Points, in no order, along strands that fork, close into loops and pass close to each other.
In the rows, zero is written as 128.
Two points are linked if the straight distance between their rows is under 134.
J_555: [132 111  91 102 100 132 103 137 120  97 150 121 148 150 134  33 150  70
 156 144 151 120 136 101 186  84 126 159 130 113  85 123 128 123 117 124
  98 149 140 139 128 129]
J_730: [165 156 134 123 132 148 185 114 176 134 108 123 152 122  57 180 134 129
 138 162 100 121  64 101 176 124  99 105 116 122 136 124 185 177 161  79
 139 112 124 123 105 136]
J_785: [175 150 125 148 142 152  56 125 165 115 164 112  49  98 138 101 108 133
  87 125 126 116 119 111 124 160 128 101 125  86 122 111 133 120 126 167
 143 127 175 110  92 125]
J_817: [104 124 108 111 126 148  89 135 116  88 133  99 126 156 134  44 138  64
 130 144 182 109 187 118 170  68 127 158 105 123  79 114 157 122 130 143
  98 118 106 144 138 136]
J_980: [121 116 156 175 127 159  86 150 135 156 174 123  68 126 135  97 118 153
  75 115 157 157 152 123 129 162 125 132 128 121  80 152  91 165  86 165
 142 129 154 124 148  94]
J_281: [113 167  54 127 160 133  70 141  99 129 118  66  22 136 155 140  78 127
  87 120 132 150 151 123 140 106 184 153  93  95 106 105 122 115 136 125
  73 120 176 140 151  77]
J_218: [105 151 120 179 140 158  79 134 125 160 145  93  75 154 113 112 116 127
  35 110 155 148 174 128 153 111 143 155 119 115  78 127 100 129 122 142
  98  95 124 144 188  70]
J_230: [102  65 138 133 117 127 125 100 113 137 159 143 107 153 176  94 126 192
 156 136 136 140 205 143 103 134 110 148 130 143  88 161  84 130  97 126
 129 151 114 131 150 106]
J_798: [133 178 140 107 110 153  84 122 154 139 149  99  47  87 153 196 107 160
 105 123 147 150 118 115 111 132 113  75 133 104 163 107 154 138 119 160
 174 116 161 101 115 140]
J_236: [157 141 137 142 131 138  53 120 177  93 173 136  83  89 135  73 119 129
  89 139 135  98 137 103 116 153 118 108 116 115 103 125 117 123 105 184
 155 126 164 117  71 134]
J_90: [149 163 111 115 105 149 172 107 147  81 118 140 153  93 112 177 120 148
 147 139 146 123  88  96 173 101 122  87 152 137 161 128 126 142 125  80
 152  90 139 111 102 152]
J_657: [201 172  98 136 141 128 140 109 138 162 144  65 103 153 131 130 112 116
 141 142  95 132  85 142 142 144 158 109 124  62 137 130 144 117 144 126
 129 171 192 114 159 113]
J_593: [186 151 127 133 131 142 101 125 186 119 158  99  83 120 111  97 124 133
 121 146 119 118  82 104 136 151 114 102 132  67 133 115 140 125 147 150
 149 150 175 110 113 139]
J_9: [118 143 151 137 148 119 153  95  70 166 129 136 162 116 142 223 122 161
 162 114 120 163 143 160  87 167 150 146 147 173 172 148 106 119 122  88
 113 115 120 121 159 133]
J_148: [127  98 124  92 114 136 116  90  67 135 134 156 179 139 163 130 148 153
 176  97 115 149 166 140 128 159 120 153 140 181 160 124 100 111 117 103
 107 143 103 133 111 144]
J_665: [155 130 134 128 146 117 139 123 166 144 168  90 125 183 117  74 157 127
 127 158  78 111  93 108 164  96 157 146 117  69  66 140 103 149 160 139
 119 148 160  99 151 114]
J_305: [ 33 102 154 156  68 131 160 149 176  98  82 172 139 101  87 184 131 114
 115 143 124 145 111 156  57 118  89 134 127 148 102 127 118 151 121 129
 137  96  42 139  94 167]
J_253: [153 190 102 102  95 156 112 151 137 125 149  74  68 116 134 148 123 139
 129 134 156 145  79  88 149 118 121  94 160  83 136  83 151 139 119 148
 126 159 178  90  97 153]
J_717: [ 91 151 128 153 171 153  70 134 109 141 171 110 105 169 147 113 130 138
 108 145 171 126 228 141 130 120 153 178 105 127  62 104 148 138 135 114
 100 114 101 136 160  85]
J_514: [104 135 116  94 116  81 154  85 107 113 130 136 163 132 169  77 144 152
 162 120  46 100 187 162 145 144 126 148 142 132 142 117  90  82 148 121
 120 167 113 138 133 137]
J_399: [121 127 166 125 117 154 104  87 140 121 151 123  68 119 159 188 120 220
 149 152 149 155 146 135  87 163 119 122 152 140 135 140  96 125 106 137
 155 159 137 114 127 146]
J_874: [ 98 127 147 150 133 131 151 111 160 101  90 159 156 119  98 208 126 131
 145 115 117 131 121 164  87 138 119 131 156 162 159 120 110 141 151 121
 133  70  87 122 129 151]
J_808: [129 103 163 183 128 137 105 137 145 155 168 135  94 117 143 108 122 183
  95 130 154 154 154 126 102 169 121 118 132 116  95 168  93 153  92 147
 160 145 149 115 159  93]
J_55: [167 125 108 125 122 177  84 126 127 125 150 125 104 152 110  93 133 104
 131 110 161 130  96 106 164 132 108 135 144 127 137 108 125 122 126 136
 107 134 168 137 129 133]
J_923: [126  89 152 188 123 120 137 149 153 142 136 147 134 113 126 103 124 176
  99 150 139 144 156 138  96 170 110 118 124 124 111 191 101 140  98 131
 165 140 123 119 186  81]
J_536: [ 97 117 105 150 133 135 115 130  70 195 183 113 103 141 166 127 128 164
 116 111 136 177 145 151 123 149 144 165 123 136  96 151 121 128 113 107
 123 132 167 121 209  83]
J_547: [143 146  89 118 133 162  73 145 131 101 152 110  63 141 137  68 120 117
 117 126 145 125 140 117 170 128 147 149 134  96 103 109 106 126 127 135
  96 131 175 130 121 115]
J_122: [119  90 159 193 118 109 146 165 175 134 105 165 134  95 104 107 123 165
  80 157 119 139 146 142  90 181 104 110 102 132 112 184 124 151 104 133
 173 139 107 126 163  82]
J_316: [128 128 162 159 148 144 139 119 178 136 108 162 134 113  92 187 119 130
 122 115 122 141 106 157 104 141 107 115 135 134 180 112 152 131 168 120
 149  84 133 137 136 130]
J_719: [ 82  70 123 125  95 111 120 151 126  66  60 148 156 112 128 163 112  79
 147 145 134 112  85 145  58  99 107 108 127 162 136 152 125 113 127 150
 129 122  80 181  87 195]
J_288: [162 128 135 110 153 108 191 126 118 111  99 137 215 113  61 176 134 103
 162 132 124  87  65 105 155 150 132 123 131 141 135 121 163 170 140  96
 105  90  72 111  94 127]
J_406: [ 78 157  94 113 155 136  67 164 109 124 134 104  14  90 172 109  97 164
 127 138 113 135 161 129 138 169 184 134 119  88  99 103 118 147 114 137
 106 158 186 114  72 104]
J_925: [127 162  91 108  96 149 117 150  94 133 155 108 119 133 142  98 137 143
 167 119 161 154  97  92 171 124 154 138 171 110 117  61 119 137 137 105
 101 198 167 123  83 148]
J_934: [119 128 185 179  91 167 115 157 163 173 143 153  96 110  82  82 121 117
  45 124 139 168 135 124 137 163  85 143  99 127 111 143 118 142  85 172
 149 137 124 163 119 113]
J_788: [116 168  78 107 104 146 112 171  97 141 130  90  76 132 148 110 121 134
 162 116 151 159 104 101 160 135 171 140 148 114 126  51 128 139 142 116
  88 196 181 116  88 139]
J_210: [105 108 122 150 143 122 125 134  89 183 172 125 147 135 152 119 141 161
 107 130 121 158 160 152 117 147 125 162 127 134 108 171 119 121 112 112
 133 110 138 118 221  81]
J_408: [183 173 128 142 153 139 147  99 174 156 120  96 100 114 108 205  80 110
 129 133 114 139  97 156 122 131 113  74 113  93 180 116 194 128 163 111
 169 119 164 139 148 115]
J_304: [ 74 166  98 102 126 134  88 135 113 119 156 130 129 132 155  76 135 152
 158 138 124 101 222 161 176 117 140 167 107  98  90  73 149 123 163  92
 103 135 103 146 130 111]
J_735: [131 130  98 113 103 131 109 144 119 125 172 130 139 143 135  56 147 116
 174 132 137 149 107  93 187 100 146 159 156  91  80  97  95 136 130 105
  90 186 166 142 103 135]
J_821: [ 63  89 166 169  75 125 162 172 174 115  75 174 135  96  69 144 128 135
 115 163 126 155 123 160  53 161  92 125 110 138 108 150 123 158 113 131
 148 125  58 139 114 137]
J_91: [191 142 125 137 139 164 166 102 155 169 101 114 114 137  64 197 120 128
 122 129 124 131  65 105 180 118  95 116 108 121 161 118 189 148 154  85
 120 115 127 133 123 119]
J_279: [100 108 151 156 155 134 113 149 128 118 112 117 120 162 142  81 153  93
  62 136 165  77 172 124 119  82 119 115  95 146  97 122 164 116 123 174
 150 105  99 133 149 123]
J_708: [137 131 136 124 104 119  81 115 183  67 160 142 129 101 132  60 123 123
 120 169 140  99 113 100  98 132 107 105 133 104 117 132 109 104 116 173
 155 164 156 130  82 162]
J_993: [136 114 170 146 135 130 119 136 207 124 124 188 100 107  90 114 113 118
  88 133 140 126 102 115  99 123  72 119  93 134 144 111 169 122 148 150
 160 117 131 165  87 145]
J_830: [139 164 122 186 182 145  49 127 164 106 159 101  69 117 141 139 125 125
  39 127 130  88 194 109 140 116 148 127 112 110  67 114 128 137 118 154
 131 114 140  93 104  80]
J_226: [ 93  64 151 125 114 152 128 161  99 148  97 156 225 102 113 155 151  84
 155  95 159 157 125 117  98 128 115 139 125 172 150 148  97 131 110 135
 116  99  60 138 107 131]
J_4: [107  99 135 138 163 119 120 123 106 168 154 141 157 143 154 121 142 136
 104 124 108 132 160 156 111 137 126 156 122 149 144 161 117 110 130 130
 135  85 133 120 204  93]
J_638: [165 121 161  98 130  87 171 112  77 135 156 125 243 133 117 111 160 129
 176 133 127 145  81  76 162 140 152 139 155 125 124 126 124 138 120  92
 105 157  76 125  90 142]
J_872: [ 69 117 102 104 117 137  87 107 104 116 163 136  98 134 174  81 132 182
 155 142 125 106 232 160 155 131 130 148 114 127  74 108 118 142 133 107
 121 138 117 145 123  97]
J_6: [163 207 123 122 140 107 202  87  94 109  99 118 163  98 118 210  99 123
 166 116 123 113 136 154 117 131 170  96 161 147 179 135 142 128 133  76
 103  92 117 103 123 131]
J_676: [190 198 119 121 127 131 164 115 147 164 139  70 121 142 127 166 117 131
 160 146 120 141  87 132 140 131 152  82 148  73 153 118 154 136 139 123
 150 172 177 102 140 134]
J_412: [127  65  90  70 116  50 147 167  80  81  65 124 179 111 141 117 147  74
 165 129 111  87  98 122 113  93 133 122 125 135 132 174 132 116 127 140
 131 126  98 164 119 179]
J_394: [106 136 195 166  84 169 109 151 163 160 166 157 109  90  84 117 120 154
  83 134 168 167 127 116 110 154  69 116 118 133 116 145 114 164  89 169
 162 132 116 153 115 137]
J_254: [169 128 137 173 133 169 113 114 156 188 118 127  73 137  88 151 105 120
  72  91 128 158  88 121 141 123  98 131 114 108 167 115 150 103 148 130
 121 121 153 158 150 103]
J_580: [ 99 133 105 109  93  90 141 102 110 134 152 137 164 126 163  63 153 151
 180  94  74 117 167 152 181 122 134 139 148 106 108  84  82  94 156 104
 114 174 125 147 111 138]
J_937: [175 145 128 157 129 175 141 115 142 189 106 120  92 135  84 201 111 126
  96  92 147 155  69 111 161 108  98 119 119 115 177 106 172 116 145 105
 123 115 138 144 139 114]
J_295: [103 151 134 134 110 185 147 130 110 146 122 144 132 107 137 205 133 165
 110  94 176 161 104 111 156 105 134 106 142 164 172 124 123 146 109 100
 152  79 129 108 131 130]
J_410: [ 67  49 160 132 104 118 150 176 104 133  79 133 155 121 137  94 140 119
 114 139 128 127 159 136  75 106 118 115 102 155 107 198 106 141 105 159
 157 110  79 135 157 132]
J_527: [184 218 121 112 119 123 202 110 142 140 116  92 143 120 124 194 107 133
 162 144 126 133 102 134 150 110 157  63 147 105 162 137 159 150 127  98
 155 137 155  98 134 126]
J_37: [185 162 120 109 118 125 161 124  59 179 155  85 158 164 128 117 139 140
 153 115 148 157  64  97 188 147 177 128 135 119 118  94 145 129 134  77
  92 175 122  98 116 132]
J_378: [111 112 102 128 125  86 177 123 145  85  70 163 169 129  75 204 125  85
 157  98 123  77  83 142  94 123 113 134 151 145 125  98 144 154 138 126
 118  79  61 138  81 160]
J_135: [104  79 153 133 122 160 118 150 105 163 116 167 198 128 118 137 153 113
 145  99 147 162 131 133 110 145 111 142 134 168 157 152  93 133 111 129
 121 104  92 128 144 123]
J_51: [ 73  60 158 138  98 124 156 152  90 140 119  99 159 138 145  66 138 131
 126 145 154 139 209 116  88  93 118 120 109 141  73 190 125 147  96 156
 148 129  71 116 170 133]
J_694: [ 99 146  72 128 151 133  78 135  84 157 148  76  30 135 183 150  87 126
 114 124 121 158 136 147 120 138 187 154  95 121 108 100 140 122 124 131
 105 144 198 131 149  74]
J_33: [114  70  93  70 107  69 138 142  83  85  93 115 188 121 166  75 164  76
 160 130 116 101 132 113 130  79 122 133 120 138 133 163 145 106 122 146
 125 139 102 147 129 172]
J_940: [154 202 143 119 120  92 203  89  87 169 132 111 160 127 139 143 125 152
 187 115 101 130 132 145 134 135 167  96 166 115 160 106 119  96 141  95
 113 200 150 123 117 143]
J_602: [ 93  88 122 122 127 135 100  89 117 120 164 138  86 143 178  92 132 190
 144 146 127 114 215 147 122 145 127 142 125 138  82 138  90 134 107 127
 134 149 134 131 124 103]
J_29: [181 153  96 109 149 120 138 106  61 166 150 113 154 146 147 135 126 113
 151  89 125 135 114 141 158 160 153 133 129 146 168 115 150  89 136  84
  97 138 167 108 149 129]
J_202: [150 160 138 151 153 137 161 100 164 135 109 135 129 109  97 210 101 122
 138 115 118 133 108 163 117 134 122  95 137 125 186 113 171 134 172 105
 149  81 148 127 143 130]
J_797: [137  95 163 156 146 119 130 150 192 133 105 187  97 126 110  91 117 108
  59 123 125 115 111 127 108 113  94 119  83 138 131 127 165 113 134 158
 167 112 139 166 106 124]
J_12: [179 110 127 118 163 110 163 128 128 130  99 148 192 136  76 151 135  94
 164 118 117  97  70 121 149 151 115 130 128 148 163 129 155 141 152 111
 111 109 110 121 127 134]
J_401: [175 159  76 111 123 121 134 125  74 167 152  97 120 157 147 110 128 120
 156 100 123 143 105 132 181 149 171 140 129 117 133  96 139 106 147  85
  85 171 173 110 138 124]
J_22: [155 164 149 115 136  64 201 120 139  77  87 136 197 133  81 158 128 123
 186 139  83 111  86 123 100 125 149 128 180 134 132 138 111 154 154 116
 114 148  87 116 111 166]
J_306: [ 97  61 148 116 127 110 118 136 128  93  92 153 142 140 160 101 139 121
 120 144 119 109 152 142  75 110 119 119 111 168 138 166 102 118 117 165
 156 104 106 143 140 144]
J_621: [174 217 110 117 118 111 222  98 130 115  94 112 149 103 124 196  96 126
 164 134 122 128 116 144 145 112 172  65 150 123 161 146 144 147 124  78
 140 103 138  97 128 123]
J_933: [104 141 106 108 124 148  75 123 109 133 154 107  42 117 174 128 117 171
 141 135 125 135 150 145 117 178 168 126 138 108 124  97 121 134 120 140
 127 170 195 116 100 118]
J_178: [120 127 141 130 149 112 140 107  55 191 153 135 168 123 150 186 130 147
 149  99 112 172 136 163  98 172 141 152 133 171 161 154 112 107 117  91
 115 114 150 123 178 120]
J_913: [142 126 114 111 145  78 198 118 117  92  88 139 203 109  65 192 124  91
 160 103 125  62  74 116 125 151 140 134 144 141 118 113 153 180 137 109
 100  81  49 119  80 135]
J_976: [143 129 153 126 134 127 141 126 214 114 127 172 104 109  70 144 115 123
 113 142 138 125  89 108 120 112  60 119 106 124 148 106 193 138 159 119
 150 112 131 154  86 152]
J_950: [129 119 127 103 124 153 108  91  97 122 141 148 142 141 155 134 146 158
 163 121 124 141 149 146 119 159 129 136 151 158 172 121 104 111 132 123
 126 142 148 127 130 142]
J_538: [143 142 129 105 133 100 158 108 136  56  86 147 184 131 110 156 129 120
 179 141 101 117 115 135 103 137 130 138 169 156 172 126 102 115 145 127
 120 135  89 128 107 170]
J_445: [ 88 127 179 132  82 177 108 120 163 103 151 154 127 100 114 179 124 179
 127 146 170 158 132 116 101 108  72 114 143 160 133 157  87 151  97 135
 150 112 104 133 119 161]
J_640: [115 145 146 145 111 199 110 143 114 167 133 138 121 126 114 177 143 144
 103  90 180 168  99 113 146 123 106 121 150 156 167 114 129 142 115 126
 137 110 136 127 140 131]
J_28: [161 201 145 102 132  95 226  93  70 111 105 119 184  93 126 162 112 149
 170 118 124 121 132 121 145 131 177 113 172 132 166 133 121 119 125  66
  95 129  78 107  96 145]
J_782: [139 124 139 114 129 117 166 127 202 105 110 166 136 126  55 158 126 116
 134 163 117 114  66 106 135 118  72 116 110 125 131 112 197 163 159 103
 142 121 124 148  92 149]
J_508: [127  61 119  97 128 102 129 147  89 110  87 140 227 100 135 156 137  67
 171  89 153 127 116 110  98 124 127 147 119 178 160 142 117 117 117 132
 106 101  57 148  79 153]
J_180: [ 51 118 138 157  95 131 165 123 186  89  93 173 140 112  94 206 131 122
 120 121 114 133 116 158  82 114  92 138 143 158 118 112 108 147 131 119
 137  64  54 123 102 157]
J_936: [122 162 173 134 114 142  86 123 157 165 158 108  42  71 151 210 104 178
  90 122 149 166 121 117  96 146 108  79 125 105 141 121 147 152 118 159
 187 116 139 107 129 127]
J_966: [122 183  94 107 116 143 100 182 129 130 132  72  44 111 139 125 108 128
 147 135 147 163  88  97 138 129 159 123 151  74 118  64 134 141 122 157
  82 185 184  94  76 148]
J_363: [123  60 124 113 135  89 150 170 133 103  59 175 124 126 116 109 128  86
 115 143 125  77  86 143 107  94 105 102  97 129 127 143 167 118 128 146
 155  99 125 177 115 157]
J_848: [126 138 138 163 154 153  51 152 126 134 172 113  27 104 152 118  98 149
  73 109 145 147 156 117 133 161 147 133 120 111  66 130  98 166  85 172
 116 119 167 116 102 106]
J_810: [112  84 154 146 138 146 119 145 126 163 122 164 162 134 122 124 146 116
 117 109 126 144 128 148 111 147 115 140 127 158 159 155 107 124 128 140
 136  94 123 131 168 110]
J_888: [144  89 125  88 124  52 162 155 118  97  85 146 206 140 102 118 151  84
 173 148  91  95  61 113 124 121 134 118 131 132 123 157 129 147 128 138
 133 148 106 146 123 158]
J_760: [110 161  96 156 164 155  63 138 106 139 144  82  47 149 138 132 100 138
  62 111 152 149 175 125 149 109 165 160 112 108  86 118 106 129 131 131
  83  95 145 144 171  76]
J_928: [110 171  66 101 115 113 128 132  82 162 157 110 106 131 170  95 120 140
 158 100  97 124 151 161 188 138 171 145 118 106 116  81 129 102 159  82
  97 166 181 128 134 113]
J_625: [ 94 109 137 140 125 159 107 147 111 180 126 116 147 161 120  79 149  84
  76 103 152 139 175 138 155  98 111 161 111 143  99 148 127 107 117 152
 107  87  90 128 195  93]
J_970: [143 194  99  90  91 149 131 141 142 124 135  80  73 112 153 182 115 142
 124 126 150 141  95  97 152 107 123  78 146 106 166  99 157 138 113 144
 161 135 176  85 106 145]
J_747: [111 139 130 118 117 138  98  88 111 147 150 102  49 125 178 182 112 196
 151 147 132 144 145 151  89 176 153 113 143 125 142 113 128 124 108 144
 153 180 176 115 123 123]
J_666: [144 178 137 128 152 112 170  83  91 112 103 131 166 104 119 219 108 128
 167 108 108 122 149 163  93 155 158 135 165 175 186 133 119 121 142  90
  99  93 104 114 127 144]
J_315: [187 137  92 141 163 136 119 102 129 145 147  94 103 153 133 120 112 111
 109 124 101 112 104 145 151 135 140 126 113 103 155 134 151  96 153 124
 122 117 182 122 179  99]
J_862: [110  80 109 121 126  79 163 152 139 106  58 181 151 131  82 181 126  75
 154 103 124  84  73 160  80 123 111 129 134 133 129 107 155 142 142 137
 131  90  86 162  85 163]
J_307: [ 99  66 154 114 114 140 125 119 114  91 102 144 165 142 148 165 130 125
 186 146 113 157 146 136  75 125 108 158 137 194 142 164  77 124 108 137
 119 140  52 147 108 164]
J_449: [119 127 127 174 146 155 101 123 135 169 139 113 103 158 112 101 130 113
  37 108 135 128 158 136 150 102 121 153 114 125 112 131 122  99 136 145
 110  90 121 138 197  69]
J_973: [ 70  60 176 159  75 136 155 174 139 130  79 155 148  97  89 101 122 118
 119 156 135 151 128 142  65 141 100 110  95 149 109 190 108 152  95 152
 152 134  81 150 125 143]
J_756: [167 176 139 110 114 137 137 114 198 108 146 107 116  97  97 148 124 154
 138 157 129 126  86  98 139 124  93  84 145  83 152 118 147 137 151 126
 169 133 157 110 107 166]
J_376: [104 133  95 144 135 145  85 133  74 187 162  91  61 145 170 146 110 134
 103 103 135 179 121 147 122 139 169 164 109 141 109 121 128 123 123 125
 110 135 184 130 189  82]
J_152: [150  75 114  99 137 137 110 133  86 157 127 147 194 144 148  97 152  72
 138  69 147 132 138 117 163 118 109 160 116 166 139 140 128  96 116 121
  94  93 107 121 143 121]
J_716: [102  68 134 132 133  96 156 167 153 126  60 196 136 128  93 142 128  82
 126 117 126 105  82 159  80 112 105 128 113 136 138 118 158 128 139 142
 140  89 107 168 100 154]
J_561: [ 78 179  71 102 137 120 103 120  81 148 171 107 104 121 167 112 117 159
 141 122  98 108 193 177 176 133 151 161 101 112 101  79 153 104 162  76
 105 132 155 136 154 102]
J_761: [101 111 158 176 139 125 149 171 160 167  86 159 124 131 111  96 138 116
  11 141 104 122 151 140 123 117 114 137  90 133 118 148 162 114 121 150
 159 113 103 144 167  75]
J_239: [145 181 116 104  91 133 160 109 191  83 134 130 122  72 108 171 112 152
 138 147 130 127  92  96 162  98  95  78 144 114 148 134 126 137 139  95
 168 100 158 111  98 165]
J_153: [172 161 135 106 120 132 172 115  71 149 160 103 190 144 124 123 149 152
 158 138 155 148  69  80 185 126 160 117 159 119 132 108 139 140 127  84
 118 162 111 105 106 143]
J_242: [142  87 105  87 103  77 143 120  93 105 127 138 220 127 152  70 164  92
 184 119 114 130 124 101 154 115 123 148 138 138 139 133 128 105 114 117
 109 164 102 139 106 149]
J_645: [112  62 145 108 120 120 131 106  93 132 119 150 161 152 165 143 137 153
 187 122  96 153 175 145  93 147 105 169 130 186 141 162  75 117 109 121
 115 141  69 141 129 142]
J_545: [122 114 111  80 143  76 146 102 109  98 119 143 167 146 166  90 145 131
 149 131  74  91 181 154 121 135 130 152 134 145 161 137 115  97 142 133
 127 132 120 125 149 138]
J_379: [ 97 125 122 121 153 112 107 110 131  72 135 125 133 154 176  84 163 145
 102 172 129  68 215 140 106 115 148 126 116 130 101 110 141 112 135 153
 153 142 109 107 125 115]
J_682: [155 134 163 101 144  45 190 128 112 107 100 137 226 141  90 139 145 115
 183 132  78 114  76 106 106 127 159 130 160 139 121 153 106 168 140 121
 111 156  84 124 108 158]
J_58: [132 192 116 118 110  86 181  99  72 188 149 106 145 128 154 124 120 143
 183  92  95 126 132 160 147 148 170  97 146 116 141  85 120  88 141  94
 110 206 168 133 116 130]
J_681: [153 202 146 115 122 112 189  83 130 128 116 115 145 122 133 153 123 159
 183 143  93 135 138 148 115 136 159 103 179 107 171 117 107  92 150 118
 133 188 152 119 119 155]
J_938: [144 166 134 108 126 146 139  83 114 115 123 127 131 126 143 178 127 162
 163 138 121 139 139 149 116 153 144 109 161 142 191 117 122 107 138 117
 141 142 156 118 132 149]
J_771: [124  97 122 113 114 112 108 129 158  65 132 140 139 131 143  46 141  98
 121 163 136  85 118 110 121 106 113 109 117 118 115 140 127 107 118 168
 154 148 153 138 116 149]
J_327: [168  94 116 109 171  96 146 133 118 129 108 149 181 143 113 128 132  89
 150  99 106  96 104 139 136 143 118 144 123 151 176 145 139 114 147 126
 112  95 132 116 155 126]
J_245: [128 149 120 155 171 149  68 125 154  95 164 114  81 134 153 102 135 130
  67 142 140  85 196 120 138 122 151 132 118 113  87 114 128 127 126 151
 138 112 148 104 120  85]
J_377: [112 108 182 140 105 161 112 110 153 114 152 145 107 123 132 166 124 203
 147 152 166 165 142 125  82 140  91 126 149 149 128 158  80 138  97 138
 150 146 104 123 133 151]
J_643: [171 104 120 123 126 151 112 122 143 115 134 137 146 150  99  87 145  92
 148 133 141 110  80 100 162 127  96 129 131 132 145 125 135 121 129 133
 119 137 147 135 133 132]
J_920: [170 115 138 172 152 130 107 118 197 134 129 143  67 133 110  89 113 115
  33 111 117  99 126 106 140 112  96 122  86 115 117 121 155 107 134 161
 146 115 145 148 118  96]
J_663: [138  85 126 114 118 126 114 130 148  85 118 155 163 136 116  80 141  86
 148 147 141 103  93 111 124 114  94 116 125 137 149 137 137 115 123 153
 138 139 143 150 124 153]
J_753: [ 98 133 144 169 171 141  77 138 119 126 142 107 128 179 146  95 151  98
  94 146 178 102 215 134 105 111 148 146  95 139  74 100 165 125 139 151
 121 122  86 125 149 107]
J_664: [ 98 111 116 106 119 116 107 121 140  59 138 124 133 138 167  41 153 115
 116 166 136  85 180 124 124  95 138 124 118 118 102 121 128 105 122 160
 151 144 128 126 112 135]
J_787: [112 147 117 144 171 143  48 160 108 122 149 104   4  92 166 125  85 151
  91 120 134 147 158 115 130 167 173 133 112 104  75 123 116 165  90 165
  98 130 174 107  85 106]
J_775: [ 67 129 185 147  74 167 130 143 180 127 134 174 140  79  81 164 123 150
 106 147 164 163 129 126 103 113  63 119 123 148 131 150 111 157 102 132
 152 107  92 146 112 148]
J_388: [130 159  93 124 151 149  82 142 144  85 155 105  77 142 136  62 129 117
 107 149 145 103 176 114 174 107 154 153 127  80  89 108 118 119 137 132
 108 125 149 121 120 102]
J_573: [115 114 130 103 127 120 139 119 114  62  89 140 179 135 135 185 123 101
 182 138 100 133 134 141  95 130 128 170 160 197 159 135  90 118 123 128
 112 128  35 140  87 172]
J_474: [147 135 121 135 121 193  90 131 107 152 146 123 101 149 124 141 137 127
 120  89 173 150  97 114 149 133 116 127 148 148 160 104 130 127 124 133
 116 125 159 129 136 132]
J_518: [141  94 115  91 165  71 142 135 117 105  99 152 171 146 135 115 133 100
 142 114  93  84 135 153 113 128 129 142 125 153 172 150 130 110 142 142
 129  95 121 126 160 137]
J_373: [ 91  92 149 176 134  99 159 182 159 152  81 181 139 108 108 117 132 133
  49 153  89 134 136 165  87 163 123 130  98 136 122 164 146 141 123 133
 168 107 104 139 165  76]
J_652: [166 144 114 140 149 125 123 130 171 143 160  69  84 164 118  83 137 135
 116 158  90 119  95 107 166 108 163 142 121  37  67 134  98 143 156 133
 111 150 169 102 137 107]
J_893: [107  88 160 152 144 125 141 164 154 140  89 159 116 139 130  86 138  97
  45 127 133  91 137 134 120  82 108 117  88 144 117 139 162 109 120 170
 162  98 117 152 139 119]
J_66: [137 155 109 116 116 168 164 114 108 111 117 143 144 101 137 189 118 152
 128 105 173 132  92 101 175 101 141  93 144 157 177 123 131 135 111  88
 149  71 135 110 110 137]
J_80: [183 158  90 153 152 126 100 131 176 120 142  63  57 137 116  90 112 130
  88 152 101 106 116 104 161 122 158 122 116  28  76 128 117 128 147 133
 108 136 166  97 125  91]
J_509: [157 118 125 100 116  89 158 107  95 122 140 141 210 134 135  88 161 124
 185 119 109 135 117 107 157 135 137 140 162 129 146 112 110 110 130 101
 111 175 112 128 104 153]
J_974: [ 96  55 147 140 104 123 148 127 116 136 144 133 137 152 160  73 130 163
 149 140 145 148 205 131  92 113 108 136 124 138  85 187  88 133  87 139
 138 143  89 120 162 114]
J_726: [ 81  53 143 125 103 119 115 150 117  77  70 148 138 116 146 127 117  99
 129 148 122 120 113 142  51  97 114 103 110 173 129 177 106 113 117 165
 145 118  92 178 104 185]
J_433: [152 134 104 111 159 124 123 102  62 177 159 126 155 141 162 143 129 116
 135  83 110 141 134 157 138 155 143 149 125 160 166 129 138  86 129  91
 102 110 170 118 168 120]
J_796: [176 125 141 177 139 155  94 109 173 170 131 121  45 129 104 121 101 125
  46  95 118 141 109 113 134 128  99 127 104  94 140 115 141 107 143 149
 128 118 159 157 133  97]
J_497: [133 174 103 135 164 129  90 151 159  78 144  93  95 157 114  70 134 108
 113 170 161  90 180 100 167  97 159 160 115  66  71  99 136 118 151 125
  99 141 113 120 121 100]
J_491: [143 112 146 109 140  95 152 131 152 134 152 115 165 187 119  70 173 111
 135 159  74 102  83 104 157  92 144 137 115  95  80 147 117 151 147 145
 134 153 145 110 158 128]
J_939: [101  77 131 105 130 136 117 149  93 161 111 120 173 145 146  81 158  64
 110  87 150 119 165 127 144  79 103 157 104 156 116 147 147 103 122 153
 108  83  86 122 169 126]
J_46: [148  98 146  97 136  74 160 143 139 120 123 138 196 167 106  87 167 101
 154 160  73 104  63 102 142 110 134 123 122 117 106 155 126 152 136 143
 137 155 133 127 148 143]

A piece is two or more points that can be reached from each other along the links. Count, over all rows, the pieces, the separate loops (a circle has one, a figure eight two, a Y none), the forks (points with three links) and the tips (points with one).
pieces => 6
loops => 2
forks => 9
tips => 17

A fork is a point with three links, a tip a point with one. Leave the first point through the second and follow the links. Name the first fork or tip that comes.
J_666, J_9 => J_401
J_716, J_862 => J_580
J_872, J_602 => J_410
J_538, J_573 => J_58
J_708, J_236 => J_55

A tip is a point with one link. Name the tips that can be reached along the links from each point below, in the order of the rows.
J_281 => J_508, J_152
J_663 => J_830, J_379, J_497
J_788 => J_817, J_936
J_378 => J_580, J_363

Name the points in between on the shortest way along the links from the first point to the second, in order.
J_726, J_561 => J_306 > J_410 > J_51 > J_974 > J_230 > J_602 > J_872 > J_304
J_33, J_928 => J_242 > J_509 > J_638 > J_153 > J_37 > J_401
J_527, J_29 => J_621 > J_6 > J_666 > J_9 > J_178 > J_433
J_408, J_306 => J_202 > J_316 > J_874 > J_180 > J_305 > J_821 > J_973 > J_410
